Each row is a point on a tangle of strands that fork, close into loops and nearly touch. The rows are in no order.
In the rows, zero is written as 128.
Two points are linked if the straight distance between their rows is under 139. Some points are linked to none.
Q_781: [ 63 152 182 136  86 103 122  90 100  82 126 147  95 119  54 107  81 163
 131 135 106 160  50 142 115 125 134  77 149 151 168 134  92 133  74 133
  73 145 139 117 139  90  71 141  92  96 100]
Q_306: [124 120 102 116 133  86 176 131  83 158  91 140 147  89 101 151 112 121
 180  85 126 180 140 128 153 124 141 175 133 134  84 146 133 100 111 145
 125 133 186 112 117 129 185 140 118 153 108]
Q_457: [118 134 156 170 107  93 147  94 121  80  99 126 113 124  95 144 118 147
 130 137 139 148  88 143 108 132 127 135 111 141 146 103 103 120  98 178
 121 162 138 145  69 131  62 153 128  76 105]
Q_514: [117 158 103 119 149 158 107 132  94 170 177 103 129  99 132 102 139  76
 134  74 123 136 187 113 180  84  85 120 117 133  80 120 139 132  93  71
 138 129 161 109 185  83 183 157  82 131 155]
Q_710: [ 68 142 169 163  89  97 123 120 111 156 147 119  55 146 131  92  75 151
 157 167 135 110  72 147 100 137 127  84 136 155 192  92  92 143 104  88
  61 122 104 138 142  73  88 140 110  83 126]
Q_846: [158 176 175 127  90 134 164 146 123 133 102 140 134 118 160 133 112 156
 176 107 166 151 114 135  72  97 132 129 139 183 162 108 177 105  92 155
  94 167 166 103  79  86 139 161  98 137  65]
Q_308: [139 147 129 112 151 168  81 123 127 111 171  94 149 130 136 131 156 131
  81 130 118  69 147 127 137 111  91  90 136 106 149 151 110 156 120  87
 150 138 113 132 174 116 139 134 123 133 142]
Q_45: [130 137 127 127 154 123 151 104 102  85  72 140 174  87  77 157 110 173
 135 102 140 164  84 142 106 120 127 145 130 132 119 158 130  95  88 193
 114 150 166 123 106 134 134 179 114 112  84]
Q_881: [120 107 149 120 125 152  80 122 146 101 195 112 118 148 134 157 184 113
  83 157  99  81 155 112 171 137 119 108 103  86 161 161  97 150 188  92
 140 117  52 140 139 157  87  82 164 132 181]
Q_118: [154  92 130 127 131 183  92 166 191 122 149 123 121 160 181 142 156 135
 100 154 121  98 138 103 139 146 154 121 117  92 142 136 156 126 227  84
 116  77  30 115 169 179 123  76 176 152 168]
Q_635: [131 107 139 120 112 151 150 146 134 174 157 153  88 143 150 154 171  84
 147  84 103 165 200 112 189 126 154 176  99 123  65  84 141 144 178  73
 142  81 157 126 135 185 151  90 159 156 138]
Q_999: [150 154  78 136 216 184 108  98  97  92 133 130 178 101 101 101  93 131
  97 118 159 120 150 111 121  77 100 136 134 125 110 114 139 136  67 143
 131 155 157 136 150 112 164 203 115  98 137]
Q_440: [ 66 133 110 128 146 108 122 118  58 162 129 105 102  91  74 113  91 107
 143  91 110 158 109 118 161 129 105 131 125 131  95 149  99  97 102  88
 108 106 170 118 187  98 173 132  93  98 117]
Q_143: [ 67 148 182 197 129 114 165  94  77 120 158 160  88 111  76 114  52 145
 148 145 113 136  52 136 115  99 127 104 159 160 146 112  74 111  95 141
  40 136 157 113  93  97  81 175 125  72  94]
Q_109: [133 127 100 124 174 159  82 139 126 163 171  96 122 131 149 109 121 115
 103 154 115  72 159 122 128 120  86 122 119 112 127 142 132 146 146  79
 148  98  98 163 180 123 143 118 145 134 154]
Q_854: [138 175 132 125 150 189 125  93  99  85 156 113 152  92 100  89  97 152
  71  82 162 126  90 124  93  70 109 112 114 165 153  96 129 128  35 144
  98 147 170  97 144  82 132 179  72  85  78]
Q_580: [128 113 128 113 123  72 140 128 120 126  52 135 146 107  96 127 103 193
 168 136 112 134  71 156  89 167 148 120 135 119 141 179 143  90 129 186
  95 104 125 116 131 108 123 152 125 158 114]
Q_335: [177 150 100 159 169 168 165 107 142 148 166 111 126  84 153  87  73  81
 116 167 176 108 173 127 117  78  89 185 126 136 115  64 149 133 111 134
 145 124 154 156  87 121 133 157 172  87 147]
Q_853: [ 91 134 207 142  65 123 114 178 149 176 157 136  91 181 143 107 191 120
 119  59  91 176 107 132 151 159 132 121 114 155 125 113 118 128 126  70
 136 109 161 130 131 124 128  99  57 144 127]
Q_177: [120 136 160 100 105 108 119 132 189  91 144 100 128 163 164 120 188 121
  75 179 125 102 114 137 135 155 141  53 108 116 191 145 117 182 134 115
 143 124  78 116 154 103  92  89  89 137 159]
Q_72: [140 158  94 129 180 154 139 104 101 130 141 117 152  91 110  98  85 102
 108  95 168 149 151 112 130  66  98 150 125 142 104  92 144 122  67 137
 117 156 178 115 135  88 168 185 102  88 125]
Q_956: [150 135 149  85 107 124 132 125 197  49 125 137 178 154 135 138 181 117
  83 159 143 136 122 134 138 140 165  67 118 119 191 139 116 170 146 162
 157 172  76 102 109 158  88  84 139 127 155]
Q_513: [168 147 140  80 126 157 133 135 188  44 115 108 196 150 149 136 166 134
  80 150 151 104 129 134 131 126 149  54 155 130 194 151 126 174 126 150
 140 165  87  97 144 145 123 109 129 135 140]
Q_79: [103 154 150 133 110 150 118 160 105 188 193  94 113 117 138 109 161  85
 127  54 108 149 147 119 183 111  89 112 108 149  85 125 127 125 108  61
 133 111 173 120 174  91 183 127  59 133 141]
Q_429: [149 118 156 107 102 163  98 186 191 121 124 153 161 180 161 147 178 136
 107 103 123 135 134 124 121 150 131  94 140 124 131 161 155 144 160  95
 132  98 114  96 176 166 149 102 117 164 136]
Q_386: [176 148 143 156 130 157 156 120 154 142 167 103 111 109 160  96  96  96
 110 156 167 100 157 141 101  86  92 158 125 151 136  53 143 140 124 142
 153 146 141 151  75 123  99 121 170  91 115]
Q_345: [141 112  95  87 125 111 111 135 164  32  81 151 196 166 109 166 141 144
 120 159 131 132 115 108 136 165 168  99 135 107 155 182 119 141 157 187
 145 160  72 113 120 188 116 117 162 137 150]
Q_534: [183 128  96 120 140 159 171 122 141 182 145 121 133  89 174  96  90  51
 146 125 183 154 205 125 143  58 103 170 146 151  97  69 178 132 107 110
 128 118 153 117 116 112 177 148 142 150 152]
Q_541: [150 113 119 131 153 193  85 162 166 132 171 100 129 151 185 127 149 133
  90 164 112  68 147 108 134 139 122 101 125 109 152 156 146 149 200  73
 117  67  39 139 187 154 143  93 157 163 172]
Q_86: [122 107 143 150  90  79 202 137 117 178 120 132  92 131 132 141 119 103
 178  95 127 175 140 135 133 120 169 176 140 149 108  91 114 108 124 131
 141 147 187 125  62 140 137 111 126 160 109]
Q_75: [133 149 160 147 118 162 133  95 115 169 211  91 108  84 129 116 157  71
  70 115 144  89 186 137 152  73  78 143 129 114 127  45 100 142 139  96
 154 168 142 153  87 117  96  97 164 103 145]
Q_711: [169 147 119  96 136 191 128 153 160 146 112 157 184 116 159 130 146 102
 127  92 157 149 171 129 113  82 113 121 164 150 113 116 184 135 117 122
 148 141 154 105 141 133 192 132 120 161 105]
Q_437: [152 116 142  92 111 127 141 125 145 113 102 179 162 163 109 167 173 106
 135 105 117 160 142 123 139 137 167 179 133 115 108 125 116 138 153 169
 166 159 130 132  71 207 109 105 180 132 114]
Q_815: [110 106  74  90 134  78 112 136 163  81  68 127 152 169 146 142 119 160
 117 183 127  98  74 117 122 183 161  97 120  86 152 194 130 133 159 180
 116 102  65 132 153 134 128 110 137 160 168]
Q_785: [154 105  88 137 183 193  81 143 137 168 174 112 112 123 173 100 126 117
 112 172 124  72 173 108 135 122 111 141 125 110 128 130 158 131 198  71
 138  73  57 158 170 152 146 103 169 154 158]
Q_669: [ 89  99 125 118 156 137  64 158 103 126 156 136 111 162 120 165 152 110
 131 101  57 110 169 102 150 173 131 123 103 102  87 179 116 116 161 101
 137  82 124 144 172 147 144 112 116 136 149]
Q_472: [140 111  61 129 174 105 116 122 118  86  70 132 183 126 101 154  90 181
 143 170 126  97 100 130 114 163 124 143 131  92 104 183 124 109 149 191
 128 122 103 155 131 147 141 165 167 139 136]
Q_43: [129 131 146  79 108 110 123 121 142  83  76 174 178 169  96 166 174 130
 128  84 111 172 115 134 126 147 163 154 126 126 134 149 106 141 117 175
 159 174 132 121  80 182 114 122 141 122 107]
Q_460: [155 139  62 152 158 104 146 137 141 133 122 102 121 126 149 121  81 194
 129 206 159  67  92 154  77 147 122 138 120 143 138 136 134 137 105 160
 109  85  92 164 136  95 120 126 148 102 163]
Q_160: [122 121  77 137 145  89 126 148 137 165 127  86  82 151 159 107  87 164
 125 186 139  70  93 146  78 151 114 139 120 133 141 137 134 138 129 118
 114  74  82 167 157  93 118 105 140 122 162]
Q_446: [153 155 113  92 142 161 146 137 133 129 102 149 181 103 131 148 129 108
 134  77 158 171 159 125 118  87 124 150 151 152 103 117 170 121  93 159
 146 168 172 106 109 130 188 149 112 146  98]
Q_898: [ 90 107 113 113 148 124  89 164  95 157 129 123 123 141 125 141 134 106
 151  96  90 134 138 108 141 156 108 131 112 114  86 167 134 110 132  95
 135  90 152 134 185 123 178 119  98 136 132]
Q_910: [118 134 186 132  95 151 123 181 142 193 194 123 100 158 147 136 193 102
 112  54  90 158 146 121 177 135 105 121 103 141  88 115 136 135 138  65
 132  95 175 135 152 126 164 104  84 147 150]
Q_244: [ 52 115 169 118  79  92 111 141 109 152  86 147 104 140  92 123 144 134
 154  91  83 173  80 133 133 179 142 138 134 135 126 167 112 104 121 109
 119  98 147 118 140 124 128 103  78 139 116]
Q_300: [ 97 127 194 142  46 108 118 176 164 163 111 167  98 188 156 113 179 141
 138  86 108 188  97 137 121 171 152 123 129 154 132 119 149 139 132  88
 134 114 139 114 125 123 116  97  65 158 109]
Q_640: [146 145 147 120 129 154 109  91 146  66 184  94 149 120 117 138 171 130
  60 154 136  79 139 141 158  96  98  94 117  94 172 121  79 170 130 134
 149 180  88 141 109 134  82 105 165  98 160]
Q_102: [ 91 108  82  99 177 127  51 131  80  77 103 128 147 146  91 155 124 147
 126 117  81 105 133 103 143 174 125 105 132  95 109 195 104 107 122 122
 138 112 123 130 184 140 154 147 119 132 121]
Q_31: [116  97  98 118 150  95 114 126  97 112 103 152 141 138  90 161 125 128
 146 135 111 131 134 114 142 159 132 174 125  89  85 150 106 112 143 168
 156 142 131 156 108 171 121 128 170 119 122]
Q_456: [151  97 112 104 108 106 122 151 183 121  85 166 159 174 145 165 141 142
 133 147 134 128 110 125 105 155 163 142 136 102 118 169 159 123 180 163
 134 126  84 112 133 179 121  94 161 176 139]
Q_542: [117 159 132 162 123 112 134 110  98 135 144 110  79 125 128  96  75 171
 128 161 140  98  76 140  87 120 111  98 134 176 176  98  99 141  76 111
  67 107 123 141 145  68 104 147 112  63 117]
Q_115: [100 129 123 120 144 119  93 133  98 154 137  97 121 120 107 119 121 117
 122 104 110 122 122 122 132 128  97 121 118 118 116 141 109 116 108  92
 139 122 153 137 178 105 148 129  98 100 116]
Q_912: [189 136  80 141 167 108 165 139 154 129  85 118 170 114 150 126  89 192
 167 178 145  88  99 159  69 151 146 151 123 138 124 160 167 105 137 197
 112 107 122 141 110 125 133 163 159 151 132]
Q_167: [ 88 122 165 162  73  62 135 100 123 109  97 154  96 131 100 135 119 149
 165 149 126 158  75 157 114 166 164 118 116 133 172 104 116 128 119 164
 116 168 110 137  69 123  61 137 121 117 119]
Q_242: [108 136 173 131  89  93 160 126 102 136  77 153 118 104  86 131 117 161
 177 105 119 176  92 153 103 141 161 136 150 151 143 141 126  88 106 158
  99 147 160 112  90 109 119 142 105 141  87]
Q_682: [ 89  96 108 102 130  71  98 130  99 120  52 146 149 126  82 155 119 168
 151 120  96 128  80 136 123 175 137 141 133  86 121 194 119  88 136 167
 113  99 126 122 144 133 138 132 131 150 129]
Q_246: [140 128 114  86 137 139 100 132 136  32  94 159 200 158  90 170 160 139
 118 110 117 141 139 118 136 144 160 116 143 118 139 171 108 141 130 175
 158 180 105 116 104 201 123 138 167 119 121]
Q_607: [ 58 116 136 113  81  52  98 107 140  93  90 126  90 141 113 122 136 140
 116 163 101 145  68 143 130 191 148  76  96 111 178 142 112 150 126 139
 121 112  86 128 140 112  81 101  93 128 139]
Q_841: [138  79 118 120 134 154  89 154 164 130 141 152 108 162 147 153 144 119
 122 150 113 113 149 101 139 146 159 155 116  84 106 139 152 111 219 110
 135  89  59 130 146 194 115  79 184 148 147]
Q_518: [ 80 136 159  94  87 109  95 129 121 111  85 127 122 125  96 115 131 160
 137 111 102 156  71 140 114 160 122 101 143 133 149 179 113 116  91 119
 115 105 130 106 174 105 132 121  68 132 104]
Q_243: [178 130 125 134 115 130 174 145 155 188 123 134 117 130 176 120 105 114
 155 129 166 131 145 136  84  97 118 147 151 161 123 109 184 122 127 126
 135 124 160 126 113  96 160 124 124 154  97]
Q_819: [146 113 140 152 100 126 162 155 160 210 152 111  75 151 179 101 117  98
 138 135 150 121 149 133  92 101 113 138 141 152 119  87 167 134 148  83
 142 108 145 140 132 105 135  96 123 140 111]
Q_565: [144 112 110 108 142 131 107 123 163  95 138 109 145 147 135 127 126 135
 105 184 135  94 123 128 134 128 119 119 115 105 144 137 111 154 161 154
 154 139  69 149 132 158  94  99 172 109 154]
Q_525: [141 130  89 129 190 150 105 107 106  97 126 134 167 109 100 130 102 128
 114 136 140 122 156 112 133 114 105 143 136 106  95 129 124 131 113 149
 158 158 135 154 131 143 141 165 151 101 119]
Q_400: [ 98 146  97 104 176 165  78 103  58  88 155 132 138 104  78 143 161 137
 107  64  83 123 158  98 175 127 130 110 117 109  92 157  88 114  81 107
 157 159 160 111 178 119 156 165  92 116 119]
Q_793: [195 133  90 143 156 155 194 110 138 154 145 119 132  70 167 103  69  62
 151 151 187 144 193 119 131  67 105 194 132 137  93  81 167 121 108 139
 129 124 165 134  77 131 162 178 167 134 160]
Q_364: [143 122 144 181 112  85 172 111 132 113 107 116 109 128 116 145 108 135
 158 157 140 132 106 147 101 137 139 166 115 127 122 110 123 107 126 181
 140 157 146 149  48 140  74 148 154 105 111]
Q_707: [ 47 109 145 149  62  44 123 106 127 125 100 155  76 137 116 127 117 149
 156 160 111 144  62 157 118 192 170  93 109 118 175 118 134 142 145 145
 111 140  82 132 102 110  67 111 115 142 135]
Q_902: [ 76 160 184 100  65 119 102 100 119  81 105 140 116 119  66 107 143 157
 121  96 100 181  72 150 122 139 146  92 137 144 162 145  90 133  66 125
 112 149 143 104 146 108  93 126  66 110  85]
Q_796: [131 103 160 151 102 129 127 172 174 196 159 109  78 163 172 113 154 101
 113 127 117 125 140 125 114 125 106 134 118 128 111 108 158 135 164  75
 139  90 126 142 162 131 126  85 125 146 132]
Q_914: [142 139 182 146  86 170 128 115 150 180 202  99  98 116 158 118 188  84
  68 118 139  88 169 144 141  82  83 131 130 116 147  64 115 151 161  78
 150 145 121 149  99 124  84  65 154 124 145]
Q_175: [ 99 121 107 104 171 128  63 108  73  74 136 135 140 136  74 157 156 140
 111  98  76 116 149 109 162 151 134 115 116  91 106 166  74 119 107 122
 159 148 135 136 151 149 122 144 127 101 122]
Q_292: [143 141  76 158 167 108 167  99  85 153 148 106 118  85 119 101  57  73
 137 111 164 162 177 116 164  68  95 179 123 136  82  91 122 126  85 117
 108 139 178 112 121  97 172 186 120  99 151]
Q_515: [ 97 128 189 159  77  97 101 127 166 152 184  82  69 164 152 114 182 105
  77 148 102  94 119 143 140 138 109  90  88 125 173 114 106 171 143  75
 143 134  90 150 133 104  61  82  95 129 166]
Q_797: [102 158 149 132 119 136 104 118 105 150 163  77 103 110 105  97 130 124
  95  92 121 113 110 133 125 101  95 102 122 138 141 110  91 121  90  79
 130 136 161 131 166  76 128 136  76  87 106]
Q_768: [157 139  90 123 188 174 114 101 101 138 160 132 132  78 130  94 125  74
 128 115 150 134 235 102 176  77 104 144 144 125  86  88 142 131 114 116
 148 142 135 130 137 132 160 155 151 139 158]
Q_214: [ 88 146 143 186 139 129 146  72  74  90 164 133 103 101  74  99  65 149
 111 134 117 124  48 124 104  90 109 102 142 177 150 112  81 132  72 148
  56 120 155 127 121 100  68 173 105  46  92]
Q_949: [152 108  50 134 171 145 106 122 132  77 101 137 176 131 111 147  89 163
 139 192 126  97 131 102 132 151 128 144 145  98 101 171 129 124 176 180
 149 132  74 156 117 174 128 151 194 135 141]
Q_193: [159 133  44 135 174 116 142 135 149 108  87 115 174 126 135 138  81 202
 133 197 148  70  89 148  90 156 134 141 127 119 122 168 140 123 132 191
 115  96  90 161 137 126 140 150 161 135 166]
Q_287: [123 117 156 154  87  89 132 131 152 152 139 107  71 170 164 104 113 136
 138 173 145 101 111 143  96 137 132 111 118 150 164  89 135 154 137 122
 129 148  96 151 116 100  72 103 126 111 135]
Q_13: [162 149 138 105 139 133 147 111 178  27  92 119 164 140 146 149 136 153
  98 181 165 126  97 136 108 130 139  85 109 147 172 131 126 161 106 205
 139 171  96 124  96 136  92 132 133  96 133]
Q_468: [156 148 103 117 163 216 103 108 111 142 161 140 146  81 150 105 177  76
 120  78 142 127 239 106 181  79 104 113 158 138  94 102 158 128 121  92
 135 140 135 101 150 121 174 145 125 169 163]
Q_374: [109 114 132 113 108  71 107 109 140  92  84 120 120 146 115 131 126 152
 117 158 129 128  83 143 115 160 130 106 113 121 159 143 108 140 116 159
 125 132  99 134 138 116  92 118 115 114 130]
Q_49: [167 136 117 198 147 113 200 108 132 117 118 106 130  96 137 138  85 136
 164 169 143 114 121 142  89 124 130 179 106 132 107 114 142  96 124 171
 130 134 169 138  48 134  88 178 164 105 106]
Q_893: [127 119 163 112  89 117  95 167 177 127 122 128 137 176 160 131 176 133
 108 113 113 136 112 135 116 148 123  98 121 127 143 155 135 149 133 104
 143 108 115 106 166 134 122  99  82 148 130]
Q_656: [213 116  95 120 153 165 170 132 154 153 106 161 172  90 160 146 109 105
 163 146 179 142 161 128 113 104 149 176 151 124  92 123 193 104 160 165
 143 124 133 129  90 173 178 148 174 189 118]
Q_33: [112 132 181 139  85 115 103 122 149 152 181  95  97 147 129 127 186 100
  75 120 108  97 143 143 148 111 103 117 109 115 152 101  92 152 136  89
 155 154 120 148 114 126  73  85 124 116 148]
Q_201: [ 94  97 124 149 107  68 129 145 129 178 105 105  63 157 150 105 104 141
 149 149 118 104  84 138  84 163 123 136 129 125 141 143 140 120 149 112
 108  90 102 142 146  94 112 110 117 144 139]
Q_648: [ 81 108 148 157 104  73 152 134  98 185 101 124  66 123 108 100  85 153
 174 142 113 123  83 147  98 155 138 123 148 133 146 142 121  92 139 114
  90 100 131 120 122  84 119 137 117 142 120]
Q_867: [116 156 141 146 136 154 125  75  87  74 166 112 124  96  78  91  90 157
  75 102 132 122  65 126 100  77 111  99 120 165 158 106  92 132  49 145
  81 132 158 120 148  96  87 172  74  59  79]
Q_326: [ 98 144 172 199 131 107 193 112  83 133 130 145  94  89  98 122  68 146
 175 137 120 148  87 143 114 111 146 127 141 152 134 103  92  82 103 150
  59 140 176 108  57 112 103 189 132  99  83]
Q_762: [ 70 121 177 172  70  85 125 144 132 177 146 115  48 168 165  94 104 131
 168 156 138 111  93 146  96 142 136 100 125 143 182  82 120 145 133  78
  95 132  94 143 131  85  86 120  95 113 128]
Q_789: [164  79  79 121 153 160 104 138 151 136 130 150 132 137 149 141 114 131
 143 172 141 103 143  97 133 142 150 170 143  88  99 136 160 109 212 138
 147 101  62 135 126 191 135 101 197 158 135]
Q_161: [ 92 149 183 140  94  95 149 110  97 112  96 158 113 107  71 118  79 182
 168 140 109 156  60 149 100 136 144  95 148 149 163 148 124 108  95 153
  61 139 139 110 114  88  93 160 114 121 101]
Q_262: [206 126  89 128 161 141 163 140 171 139  97 138 182 110 153 141  96 154
 163 170 164 105 125 145  82 129 138 165 141 129 111 153 180 111 157 190
 137 126 124 138 101 156 152 159 172 175 123]
Q_569: [174 127 158 136 113 201 117 133 154 165 175 124 134 115 179 121 192  98
  89 115 156 108 177 136 142  88 107 132 132 106 142  80 139 136 184  84
 142 127  99 125 120 150 119  68 167 139 131]
Q_508: [105 121 167 118  54  92 106 161 174 122  92 159 123 179 169 130 172 150
 121 121 115 171  86 139 109 185 153  91 122 135 153 153 154 155 137 115
 130 110 100  99 147 121 111  99  63 163 121]
Q_965: [ 80 113 155 107  97  93 153 129 108 166 102 150 111 170 108 144 163 103
 161  64  76 175 128 115 174 158 160 184 112 137  97 115 100 129 140 110
 145 130 184 131 116 163 134  98 109 136 118]
Q_25: [161 118 131 109 126 173 153 114 114 150 153 162 124 116 149 143 179  79
 138  82 129 162 217 110 194 103 160 180 116 123  83  54 125 143 169 101
 157 117 140 118  92 194 144  88 182 154 121]
Q_962: [170 130 136 106 118 202 110 180 178 145 125 164 175 148 166 138 173 122
 118  88 141 143 162 120 125 118 119  92 158 137 110 137 178 137 153  88
 136 106 141  95 169 154 188 117 122 172 120]
Q_830: [121 138 167 156  82 127 153 161 139 195 150 110  82 147 164  99 132 103
 146 104 144 141 149 130 106  96 116 118 143 170 130  73 137 125 122  86
 136 136 165 127 115  86 133 105  88 125  97]
Q_909: [100  88 119 113 143 128  73 155 129 125 145 147 110 170 128 157 148 109
 124 132  80 106 160 102 142 160 138 147 109  88  99 164 126 118 188 113
 139  95  94 148 153 178 113  91 157 141 148]
Q_573: [149 155 122 135 174 184 114  90 101 147 196 110 129  69 129  94 140  79
  85 120 152 100 210 117 162  70  79 142 132 106 109  66 121 138 121 102
 148 156 134 147 119 114 129 139 159 114 160]
Q_587: [132 140 140  83 117 156 105 149 131 118 121 155 173 150 121 151 185 121
 121  69 105 148 155 121 139 122 136 125 141 125 113 139 119 138 119 120
 159 151 156 110 136 156 153 113 115 130 114]
Q_489: [132 132 136 115 125 175  91  94 126  53 194 115 145 126 119 160 193 122
  72 140 122  78 161 110 177 123 111  91 138  90 177 155  83 157 156 106
 149 162  67 125 116 153  91  94 175 121 166]
Q_511: [ 72 109 142 164 132  75 183 131  75 200 118 128  61  89  85  99  55 136
 180 135 102 140  95 151 135 136 147 125 156 144 112 145  88  71 140 107
  76  95 161  93 111  82 150 147 124 138 114]
Q_509: [204 132 117 125 128 134 197 137 154 168 113 142 146  99 171 141 103 102
 163 129 172 155 154 141  95  91 140 166 140 156 105 110 196 106 121 159
 135 136 178 118  74 127 161 151 142 178 105]
Q_803: [177 111 130 139 134 201 131 145 150 182 154 142 123 105 183 118 173  80
 118 112 165 136 201 126 161  92 129 147 126 111 103  68 171 126 184  70
 142  98 119 118 133 154 165  85 164 156 127]
Q_171: [ 60 110 123 162 133  81 155 126  69 196 129  99  65 100  91 109  71  99
 151 109 112 154 107 129 156 133 114 140 139 139 109 131  83  91 122  88
 103 103 168 117 143  99 156 124 106 105 118]
Q_782: [126 118  67 114 178 104 142 119  69 126  95 164 158  90  96 157 107 124
 181  96 124 166 174 105 166 131 135 171 136 119  63 156 140 110 111 155
 140 142 166 121 133 139 187 161 136 152 123]
Q_527: [111 120 134 108 103 122 164 143 120 173 132 155 114 164 132 152 160  94
 166  56  89 183 167 112 189 129 144 179 109 144  71 103 125 147 146  92
 141 110 189 122 133 166 159 100 120 152 123]
Q_567: [164 166 111 154 165 148 139 112 129 117 142 111 138 112 138 105  83 145
  96 139 163  97 119 138  87  95  88 141 118 162 143  91 137 143  75 142
 127 136 149 147 119  94 122 159 129  72 117]
Q_269: [137 123  89  94 139  99 145 122 183  72  87 122 146 156 155 133 124 164
 111 222 153 100  72 124 104 173 166  87 113 118 162 156 129 150 141 198
 125 122  67 146 121 111 109 113 137 129 174]
Q_223: [154 100 139 107 118 147 146 126 127 146 141 160 122 136 129 148 162  86
 136 118 121 152 177 113 163 122 167 192 120 105  93  82 119 131 170 129
 167 132 129 141  79 209 115  84 191 130 119]
Q_598: [142 151 126 128 141 125 121 103 124 101 127  99 125 125 127 105  99 172
 100 142 151 102  89 143  95 117 105 104 121 157 165 111 109 147  74 136
 111 126 126 142 151  85 111 144 104  77 110]
Q_582: [117  96 130 116 144 158  71 127 126  93 175 149 116 155 110 167 179 117
 108 123  77  97 186  99 171 158 150 128 111 100 128 168  97 117 200 103
 151 107  73 138 121 181  87  90 170 131 163]
Q_963: [141 149 169 104 105 132 136  98 185  60 169 109 145 132 138 133 197 110
  58 174 143 110 128 138 151 120 132  64 111 109 204 118  94 181 142 150
 154 181  81 118  95 124  72  76 138 113 170]
Q_341: [141 139 126 126 114  86 157 113 147  88  86 129 120 136 154 129 120 180
 154 215 152 106  67 140  87 173 166  92  99 138 169 127 146 147 119 194
  90 127  86 148 103  88  87 140 130 115 153]
Q_688: [110 140  93 101 177 163  94 102  62  84 117 139 165 100  68 133 125 144
 114  72 121 154 129 106 144 108 131 120 128 110  97 149 110 115  68 137
 140 168 161 113 169 127 172 174  93 107  96]
Q_257: [145 138 135 108 133 118 121 106 147  59  97 114 152 136 122 136 123 166
 100 147 149 120  97 145 108 128 119  99 118 136 163 134 112 151  89 172
 133 155 112 129 132 123 108 138 118  94 115]
Q_873: [118 129 110 101 159 137 102 107  96  67  86 139 180 112  74 150 119 168
 116  99 128 148  92 126 120 127 127 123 139 111 122 164 113 114  79 164
 132 158 149 121 151 141 158 165 104 109  90]
Q_373: [137 145  95 126 132 127 148 129 112 181 156 104 124 101 142  98  96  61
 143  88 153 162 197 126 169  67  96 156 133 152  86  89 151 134  91  88
 125 135 169 104 147  93 179 147 105 128 142]
Q_451: [ 96 108  81  99 165 110  87 129  89 116  69 131 157 121  94 145 102 168
 146 125 109 117  92 121 120 163 114 126 141  97 116 194 124  98 120 138
 118  98 131 132 178 118 171 151 119 142 118]
Q_984: [108  98 126 132 129 121 118 174 133 188 142 123 101 152 152 136 135  94
 141 113 105 136 144 110 131 137 109 147 114 120  84 140 159 118 156  85
 133  81 150 142 176 135 164 101 113 151 135]
Q_842: [154 141 137 122 124 202 121 149 140 179 173 141 139 106 170 124 186  79
 120  74 141 146 208 124 176  89 100 115 135 134  86  87 169 140 143  71
 136 105 150 107 155 127 176 117 123 164 147]
Q_63: [103 140 170 135  73 101 182 144 111 170  95 147 107 134 122 126 141 128
 184  79 129 190 120 135 124 124 164 153 153 169 125 108 122 105 108 124
 122 149 178 114  81 112 143 115  89 151  84]
Q_447: [150 152 111 123 144 113 191 129  99 137  97 137 161  75 116 144 100 119
 163  84 154 188 141 137 130  97 135 170 132 154  97 132 155  97  89 169
 119 156 195 104  88 114 179 170 110 145  96]
Q_589: [129 112  81  81 135 119  94 154 157  54  84 124 181 181 133 155 127 147
 110 167 120  96 112  99 134 176 158  83 145 106 157 200 133 144 161 150
 123 119  70 114 171 164 141 119 140 157 153]
Q_290: [108 154 181 144  83 126 118 135 130 165 165  90  94 134 132  97 147 116
 111  92 128 120 134 139 116  99 107 103 129 157 149  82 101 129 105  83
 139 154 158 128 125  82 106 115  78 101 105]
Q_627: [108 116 155 179 115  76 208 127  86 162 120 128  85  92 112 131  83 125
 188 114 126 164 121 149 130 125 169 152 137 147 119  98  88  80 117 144
 107 149 185 111  46 124 129 154 131 130 101]
Q_221: [167 159 101 198 162 124 185 108 120 136 138 115 121 101 147 115  70 134
 133 162 160 102 119 130  83 110 108 172 116 157 125  98 141 114  92 151
 112 121 168 139  73  99 118 184 147  77 118]
Q_895: [175  96  47 126 175 186  88 134 126 106 114 145 157 123 139 124 100 145
 127 176 133  96 161  82 138 155 142 140 166 121 119 160 160 112 203 136
 148 109  54 137 131 188 144 128 193 154 141]
Q_361: [149 149 128  98 130 178 103 133 145  55 153  93 181 144 137 143 176 138
  76 134 124  72 143 126 152 131 125  59 161 112 178 172 120 170 126 105
 138 151  93 100 178 136 139 132 128 146 144]
Q_260: [ 91 108 149 102  91  92 127 142 122 150  71 172 136 165 106 152 172 130
 156  80  89 175 100 128 135 171 161 170 127 123 112 154 118 117 134 129
 139 122 160 119 122 153 134 103 102 149 116]
Q_934: [112  89  72 125 172  86 129 134  74 150 106 141 130 114 109 153  98 117
 169 132 115 129 147 108 150 155 125 173 128  89  68 159 131  99 143 143
 139 112 153 145 141 136 164 137 153 145 132]
Q_83: [146 120 109 133 156  95 161 122 106 133  77 133 155  90 100 133  93 169
 161 130 134 138  97 149  94 140 126 151 134 129 119 160 140  85 116 173
 109 123 159 128 116 108 148 170 128 128 102]
Q_927: [164 125 103 121 166 164 127 119 123 137 138 140 152  98 133 121 113  92
 128 140 156 129 184 118 139 101 111 157 142 116 100  99 148 129 138 141
 164 142 131 149 114 155 151 138 169 126 127]
Q_280: [105 122 173 136  78  92 111 147 194 127 166 101  87 174 186 110 182 113
  74 173 106 112 107 138 129 161 136  67  85 120 173 125 135 182 156  92
 136 111  66 134 153 104  79  78  89 145 167]
Q_930: [149 151 143 165 117  94 169 117 117 114 101 124 120 120 142 126  96 193
 177 185 141 107  71 151  81 150 145 112 109 154 168 116 146 124 104 175
  67 124 115 135  97  98  90 175 140 103 125]

A tip is a point with one link. Name the tips that can be reached along the links from each point below, in the order of the rows.
Q_707 -> Q_287, Q_13
Q_711 -> Q_177, Q_386, Q_31
Q_635 -> Q_854, Q_930

A piece is two or more points that can be reached from each other along the links. Count, over all rows, the pieces, the separate loops (a circle has one, a figure eight two, a Y none), the forks (points with three links) and the tips (points with one).
pieces -> 5
loops -> 7
forks -> 11
tips -> 7
